Each row is a point on a tangle of strands that fork, close into loops and nearly touch. The rows are in no order.
In the rows, 128 means zero.
Two points are linked if the straight distance between their rows is under 112. Some points are linked to none.
(163): [135 171  74 141  97 151  88 131 142 157 106 103 104 154 104 142 129 172
 145 197]
(702): [ 91 118 126 141  92 149 118 146 138 154 172 143 139 129  91 134  69 119
 122 123]
(497): [114  80 113 106 125 124 143 146 149 102 183 170 154 176  85 124 101 155
 162 121]
(521): [156  95 101  62 173 122 154 137 106 121 145 151 141 185 100 113 107 168
 157 183]
(592): [157  78 107 109 128 156 151  74 150 177 155 135 149  92 119 122 153  93
 142  94]
(783): [ 85 123 136 152 118  90 120  73 131 128 154 128 117 161 106 171 155  96
 119 167]
(881): [157  76 124 132 101 127 105 166 122 125 157 123 161  86  96 119  86 131
 162  65]
(238): [156 187 127 154 120 102 141 121 168 154  51  93 146 151 113 146 149 125
 134 128]
(215): [134 130 122 123  97 140 137 123 118 114 179 105 166  84 174  67 141 130
 170  66]
(228): [121 103  90 112 116 177 129 105 163 101 145 155 187 135 144  87  99 136
 145 116]
(779): [102 146 175 126  74 121 143 150 116 134 128  94 124 102 137 139 121 113
 106 128]
(378): [104 160 107 149  80 145 128 102 159 141 105 112 118  88 173  97 154 126
 119 127]
(204): [156  80 171 108 162  69 142 171 141 100  76 184 138 177  87 113 102 131
 116 143]
(32): [ 60 121 153 145  88 108  96 124 149 100 141 112  56  82 178 132 168 140
  97 137]
(85): [100 143  91 130 102 131 105 150 148 210 147 131 123 140  89 139  87 153
 136 123]
(877): [109 150  80 122  79 158  89 135 149 209 139  83  98 123 108 135 109 168
 178 155]
(107): [152 136 136 147 198 143  66 166 120 100  60 145 116 133 115 147 107 104
 117 116]
(561): [170 130 142 106  89 162 169 155 114 189 138 100 132  89 106 132  82 118
 117 147]
(697): [ 88  93 182 114 129 135 120 132 122  94 148 148 106 116 156 133 143  89
 120  86]
(360): [ 97 169 165 121 147 101 134 156  82 101  81 130 165 157 162 161  99 170
 112 104]
(824): [139  88 136 102 113 183 164 118 163 159 154 144 144 115 107 108 147 107
 124 126]
(1136): [143 160  89 118 169 149 134 130  80 153 132  71  96 175  67 135 154 182
 156 140]
(740): [106  81 150 138 105 165 105 145 138  95 152 149 144 130  82 139  90  90
  86 154]
(1159): [ 83 172 144 182 149 161  66 149 132  85  76 124 115 168 138 168 142 148
 131 144]
(535): [117 155 144 117 107 153 110 164 159 114 134  91 124 148 113 117 157 107
 106 200]
(1075): [144 143  98 140 142 107  98  99 140 127 140 127 113 122 126 122 114  80
 147 123]
(1065): [110 107 153 108 124 147 162 110 196 145 114 167 130 118 133  99 163  81
 106  82]
(662): [114 129  84 112 142 186 149  70 111 135 163 114 120 130 143 109 178 145
 122 153]
(83): [134 164  79 152 139 138 163 111 104 135 180 138 150 173 108 126 126 159
 154 133]
(276): [160 139 118 115 158 133 144 163  91 174 158 111  96 173  59 130 144 159
 140 153]
(648): [172  61 144 114 137  85 136 163 136 105 116 181 119 129  83 108  75 114
 134 163]
(411): [186 110  88 144 177  87 106 136 107  90 101 178 136 120 114 103  77 118
 128 107]
(212): [ 73  77 183 128 159 144 128 106 143 109 131 166 110  85 172 140 145 137
  78  71]
(100): [ 82 138  67 113 142 157 113  67 150 122 175 122 109 119 180 105 173 160
 104 178]
(1130): [108 149 167 147 125 134 174 102 176 139  75 146 116 121 148 122 178  94
 108  70]
(272): [145 131 119 140  90 117 165 120  99 124 182 103 163 101 144 124 138 128
 147  80]
(381): [149 125 176 116 137  86 151 169 138 133 118 139 154 186  74 125 126 126
 107 147]
(965): [163  87 107  77 144 154  92 115 129 149 167 102 121 105 114 126 139  88
 136 164]
(311): [148 161 149 139 136 134 103 162  83  89  89  88 135  93 170 140 106 118
 122 111]
(75): [102 109 161 157 147 158 123 124 123  96 121 142 115  56 188 126 148 149
  65  88]
(1091): [159 121  94  85 165 115 149 120 170 172 128 171 155 173  94 104 106 133
 171  85]
(960): [130  88  77 129 136  86 128 157 120  87 160 167 171 165 106 114 105 185
 156 101]
(418): [126 156  62 175 128  76  74 147 149 178  90 157  84 160  77 120 133 146
 116 156]
(845): [106 130 127 138 137  88 106 110 113 123 161 101 147 181  81 178 142 132
 117 184]
(213): [119 148 118 136  99 150 152 107 144 138 149 119 145  73 206  66 135 135
 113  89]
(875): [117 128 167 142 101 107 113 151 169 105 138 116  46  81 152 106 189 116
  81 156]
(384): [134 175 101 127 139 178 122 123 109 156 104  83  69 187  75 125 151 185
 164 187]
(1038): [ 91 165 151 161 108 146  69 181 157  91  91 102 106 158 106 138 135 126
 120 160]
(488): [153 119 149 108 105 144 146 153 162 150 160  98  81  84 132 103 196  96
 100 150]
(1171): [143  80 114  88 118 116  84 125 103 110 195  93 145  89 134 138 135  93
 134 153]
(967): [181 135 112 125 122 131 157 155 108 199 158 105 122 111  78 142 115 130
 138 122]
(1036): [125 139 155 132 189 141 107 156  78 113 101 164 161 152 187 191 100 166
 133 129]
(937): [133 176 111 136 101 103 142 104  93 108 160  96 111 104 193  96 141 118
 129 176]
(218): [157 154  60 169 154  88  68 116 141 141 116 131 105 127  88 139 117 114
 136 151]
(870): [168 127 108 144 110 181 177 117  99 131 131 128 176 122 109 124  79 157
  93 186]
(432): [151 156  80 106 167 111 145  92 160 147 108 138 183 176 116 123 122 129
 151 108]
(483): [145 173 106  84 136  83 136 157 116 150 155 108 141 161 147 103 120 139
 164 116]
(389): [150  71 103 130 124 121 133  77 145 125 181 145 139  85 132 103 156  95
 158  66]
(382): [130 140 110 165  74 132 164 114 109 155 176  78 117  88 141 143 179 144
 135 131]
(540): [113 132 131 156 134 110 136  96 121 125 142 156 109 127 132 133  83  87
 152  89]
(376): [166  90 104  78 151 164 125  91 128 188 139  83 121  96 105 133 165 102
 159 109]
(407): [ 62 108 178 124 101 131  72 131 140 129  96 114  65  88 173 164 156 116
 124 120]
(710): [118 141 107 125  88 170 152 128 131 160 190  76  88  97 151 107 203 156
 149 126]
(631): [125 107 182 138 147 174 134 131 115  78  66 167 158 118 154 139  94 110
 102 122]
(50): [107 161 156 173 180  96 121 133 107 148  79 165 102 171 120 168 122 145
 131  92]
(62): [136  75 121 149 106 148  97 134 131 109 186 127 139  88 107 121 140  93
 157  65]
(554): [102 165 136 146 134 108  75 136  80  73 115  90 101 114 173 160 129 124
 147 129]
(942): [144 130 108 141 203  78  69 135  92  92  95 166 121 148 124 138  95 116
 110 115]
(181): [ 90 124 105 138 144 103  65  78 139 101 131 137 102 135 126 155 109  80
 139 158]
(196): [136 135 176 132 171  59 142 161  98 147  83 168 110 162 113 148 116 128
 125  73]
(1073): [115 148 179 172 108 129 172 120 130 126  76 112 132 103 155 144 188 122
  95  84]
(1098): [124 135 114 116 139 164 165  89 134 146 164  98  65 127 148 102 221 163
 135 152]
(737): [126 124 139 163  75 129  90 127 158 153  84 121  84  89 100 155 114  92
 118 165]
(14): [149 137 166 173 172 153  89 149 132  89  64 129 105 129 113 156 159  82
 116 126]
(788): [163 126  84 165  97 168 120  96 130 165 134  95 124  77  99 142 135 108
 119 158]
(754): [159 181 114  94 125 109 169 112 104 121 147  91 146 137 166 108 141 125
 148 151]
(504): [129 128 153  52 143 173 174 143 124 177 117 127 138 192  88 126 104 166
 122 171]
(484): [136 110 171 126 173 172 127 139  94  63  79 167 169 132 193 158 101 149
 136 136]
(327): [145  75 155  88 119 135 123 154 140 107 154 160 126 138  96 120  86  93
 124 181]
(455): [132 141 142 164 147 121 170  71 121  98  96 181 137 123 163 117 113  88
 127  89]
(766): [143 155 160 101  74 137 155 167 107 147 132  82 145  99 147 110  97 120
 100 168]
(679): [127  79 138 108 127 152 152 132 129  77 206 142 124 113 134 101 182 128
  95 157]
(349): [113 146  92 165 107 147 153 143 110 138 191 150 152 151 110 118  74 161
 127 136]
(99): [106 136 124  86 140  99 151  73 146 111 130 135 140 116 203  97 162 123
  91 135]
(197): [ 89 123 169 145  96 116  73 121 138 139  70 123  50 107 132 184 120 108
 152 132]
(544): [103  91 121  84 139 112 128  97 172 142 189 105 118 103 157 117 202 133
 114  90]
(897): [137 149 144 116 128  84 157 160  94 116  80 140 169 132 162 122  73 168
 119  79]
(57): [120 109 119 103 125 108 107 125 104  81 178  80 174 137 118 160 160 119
 111 163]
(473): [ 96 181 139 134 128 133 134 105 147  89  94 120 126 126 200  93 148 109
 111 131]
(628): [ 91 134 125 164  88 109  91 110 112  77 141  93  95  86 160 147 160 121
 115 149]
(464): [127 118 109  98 135 173 184  87 106 120 187 137 144 162 127 115 146 153
 162 136]
(1104): [181  92  90 114 134 101 190  98 120 156 104 174 169 133 117 121  76 166
 161 121]
(720): [160  96 111 122 113 123 166 109 110 129 127 144 190 134  99 144  89 159
 120 152]
(743): [135 126 162 193 122 127 111 103 158 123  67 129 104 118  91 162 156  76
 102 142]
(999): [ 98 120 130  66 130 111 164  83 151 160 165 127 129 121 176 108 177 119
 120 121]
(259): [155 176 103 142 167  63 137 103 139 143  74 135 165 171 104 130 131 124
 110 140]
(1147): [141 100 147 138 130 120 149 128 122  78  81 152 194 123 114 140  82 146
 102 133]
(1096): [ 89 171 114 129  97 194 140 133 174 142 136 142 134 154 144  86  98 119
 127 162]
(614): [157  84 143  95 159 110 113 152 148 110  67 147 161 126 124 136  90 116
 145  71]
(936): [162  87  86  95 151  81 157 131 148 168 118 195 143 145 115  82  76 152
 170  99]
(386): [152 138 147 104 155  90 149 173 112 173 145 138 111 194  78 117 142 143
 113 177]
(446): [130 139 153 104 112 182 128 140 152 149 142 106  66 128 114 104 168  97
 124 207]
(796): [130 121 158 139 120 157 129 127  84  98  90 109 161  58 194 135 118 129
 106  77]
(1173): [126 156 132 157 132 117 104 206 104 110 148 121 115 132 107 120 105 135
 133  88]
(459): [122 165 119  98 125  79 122 158 118 155 120 130 146 142 156 103  77 147
 142  80]
(404): [130  71 119 139 114 104 124 167 106  93 142 147 165 114 112 132  72 173
 158  69]
(664): [ 96 169 160 205 134 100 101 124 131 116  78 140  88 190 101 168 131 139
 134 146]
(102): [ 71 157 159 163  74 144 128 161 108 124 119  88 134 113 154 162 120 147
 131  90]
(25): [147 129 176  88 172  98 133 134 122 132  48 144 141 136 146 164 104 114
 138  67]

A piece is all that can be reached along the links. How many separate loops has the piece of each point below (a circle has one, a figure eight two, a Y none), and how many tips (points with one link)?
(382) -> loops 1, tips 3
(488) -> loops 0, tips 3
(1091) -> loops 0, tips 3
(1130) -> loops 0, tips 4

A fork is a point with three links, a tip a point with one. Leave the first point through the second and follow the links. Name the first fork or tip that comes.
(378), (213) -> (662)
(459), (897) -> (720)
(50), (664) -> (32)
(662), (1098) -> (544)
(32), (875) -> (614)
